A landscape with many valleys, sampled at points; each row gives a point and its height.
From any point a ball rolls to the lowest of the 3 points nearest to it. It stops when none of these is lower. Distance is the straight distance between rows; heights are no part of it.
J_607: -9 -17 -2 -30 10 20 -15 71 71 4  height 248
J_747: -15 -7 -8 -4 29 -18 -26 41 71 -31  height 403
J_366: 16 21 60 -53 11 -38 14 35 -17 35  height 287
J_238: 4 19 -76 58 10 -2 -36 -43 28 -59  height 576
J_390: -10 6 -26 31 -20 17 28 -41 -22 9  height 205
J_85: -4 19 -42 32 -11 22 49 -64 -27 13  height 569
J_32: -32 -22 -13 33 11 24 8 -20 1 -11  height 456
J_316: 5 10 84 -58 -10 -27 40 22 3 29  height 381
J_873: 20 33 -5 17 -32 -5 24 -39 -42 6  height 144
J_204: 17 39 49 -21 -17 -39 17 -22 -27 8  height 551
J_461: 24 33 5 8 -34 -13 23 -44 -46 6  height 127
J_433: -14 -2 -15 7 25 -23 -35 29 60 -31  height 449
J_471: -24 -12 -13 31 6 26 10 -31 -13 6  height 391
J_800: -23 3 -23 32 35 2 -14 -39 21 -32  height 605
J_458: 9 12 4 12 -22 -4 10 -15 -45 12  height 103
J_393: -9 14 -48 38 34 7 -14 -58 22 -37  height 559
J_406: 16 -32 5 -19 -2 21 -25 54 -5 17  height 266
J_918: 27 -14 17 -34 1 -2 -27 49 -18 27  height 274
J_133: -14 -10 -12 -15 23 -2 -23 50 69 -10  height 334
J_768: 11 -28 12 -16 -15 11 -17 46 -17 16  height 375
J_894: 2 -19 1 -37 -3 32 -20 81 59 12  height 223
J_304: -1 -21 0 15 -13 7 -4 7 -31 8  height 126
J_862: -12 7 -30 35 -9 20 34 -55 -20 12  height 487
J_963: 22 16 55 -56 15 -32 -1 51 -8 40  height 173
J_205: 15 2 23 -9 -7 -19 -4 17 -41 18  height 258
J_48: -24 6 -35 30 36 15 -14 -46 14 -34  height 586
J_255: 31 42 -22 12 -37 -5 49 -66 -34 3  height 356
J_496: 46 44 -14 -14 -23 -11 50 -85 -29 -12  height 477
J_148: -10 11 -42 38 23 -6 -35 -30 23 -54  height 530
J_557: -11 21 -53 41 33 3 -24 -52 24 -42  height 550
J_412: -4 -34 3 4 -11 18 -6 8 -14 7  height 226
J_382: -28 -13 -22 30 12 24 12 -32 -8 -4  height 295
J_335: -4 22 77 -45 -8 -31 35 1 -14 20  height 423
J_268: 16 17 43 -18 -11 -37 7 10 -33 18  height 236
J_818: -6 8 -39 37 14 -24 -43 -11 43 -55  height 517
J_440: 26 -12 10 -42 0 15 -25 64 -6 25  height 190
J_293: 4 -24 2 -7 -15 7 -9 31 -20 16  height 302
J_463: -23 -28 -8 -11 20 6 -14 27 42 -15  height 796
J_226: -1 -25 -2 -29 1 27 -25 63 39 10  height 204
J_13: -5 13 -47 39 27 -2 -30 -47 24 -54  height 539
J_940: 13 41 49 -23 -13 -28 35 -48 -24 0  height 513
J_456: -24 -33 -9 5 16 11 -6 14 25 -13  height 660
J_846: 5 2 -3 18 -21 4 15 -24 -44 17  height 88
J_911: 7 -6 8 7 -18 1 1 16 -35 10  height 135
J_734: -20 -30 -1 10 8 19 -5 12 7 2  height 484
J_560: -3 -41 -1 -4 -7 18 -8 30 -7 8  height 247
J_320: 14 -19 4 -35 -6 28 -30 70 16 25  height 219
J_515: 28 4 34 -32 0 -29 -9 31 -28 24  height 536
J_466: -32 -8 -28 33 10 24 16 -41 -3 -4  height 69
J_669: -7 7 -29 23 17 -32 -38 13 59 -47  height 495
J_524: -6 -34 4 -7 -2 11 -15 30 -8 6  height 97
J_850: 15 21 57 -35 -1 -40 19 5 -23 21  height 398
J_379: -19 -22 -8 22 2 19 5 -9 -4 3  height 394
J_651: -25 -21 -6 3 23 0 -16 16 30 -14  height 738
J_636: 16 23 31 -6 -16 -24 6 -8 -40 14  height 128
J_108: -25 3 -36 34 23 22 21 -61 -5 3  height 445
J_565: -11 -22 -4 19 -1 17 0 0 -14 1  height 332
J_442: -9 -43 -4 -11 -1 18 -13 42 18 6  height 343
J_394: 29 48 33 -16 -21 -18 38 -68 -23 -11  height 482
J_959: 35 46 -2 -8 -30 -18 37 -71 -30 -9  height 448
J_504: -28 -20 -8 19 23 18 -12 -12 18 -15  height 597
J_177: -8 -10 -9 22 -12 10 11 -9 -34 6  height 70
J_875: 6 5 84 -66 -5 -26 39 32 2 36  height 376
J_38: 22 34 -28 16 -33 1 40 -59 -36 10  height 263
J_258: -11 10 -2 -24 14 2 -25 80 86 2  height 387
J_742: 15 26 15 4 -29 -19 12 -20 -45 8  height 112
J_556: -3 -39 -1 -22 2 23 -22 59 33 4  height 228
J_613: -10 -15 1 -20 15 6 -16 58 72 -7  height 286
J_52: 9 -7 6 10 -15 -2 -3 3 -41 16  height 125

Where does a ball stop that starts at each point below?
J_148 -> J_226
J_52 -> J_177
J_742 -> J_177
J_258 -> J_226

Call two points neighbours if one is among the 3 nearest of the other. Go from one point of each pair to the other, from neighbour to neighbour, staying as low as possible. Name the highest point that can't be avoided.
J_466, J_524 -> J_379
J_440, J_226 -> J_320
J_226, J_177 -> J_442
J_226, J_963 -> J_850
J_524, J_177 -> J_412
J_390, J_466 -> J_471
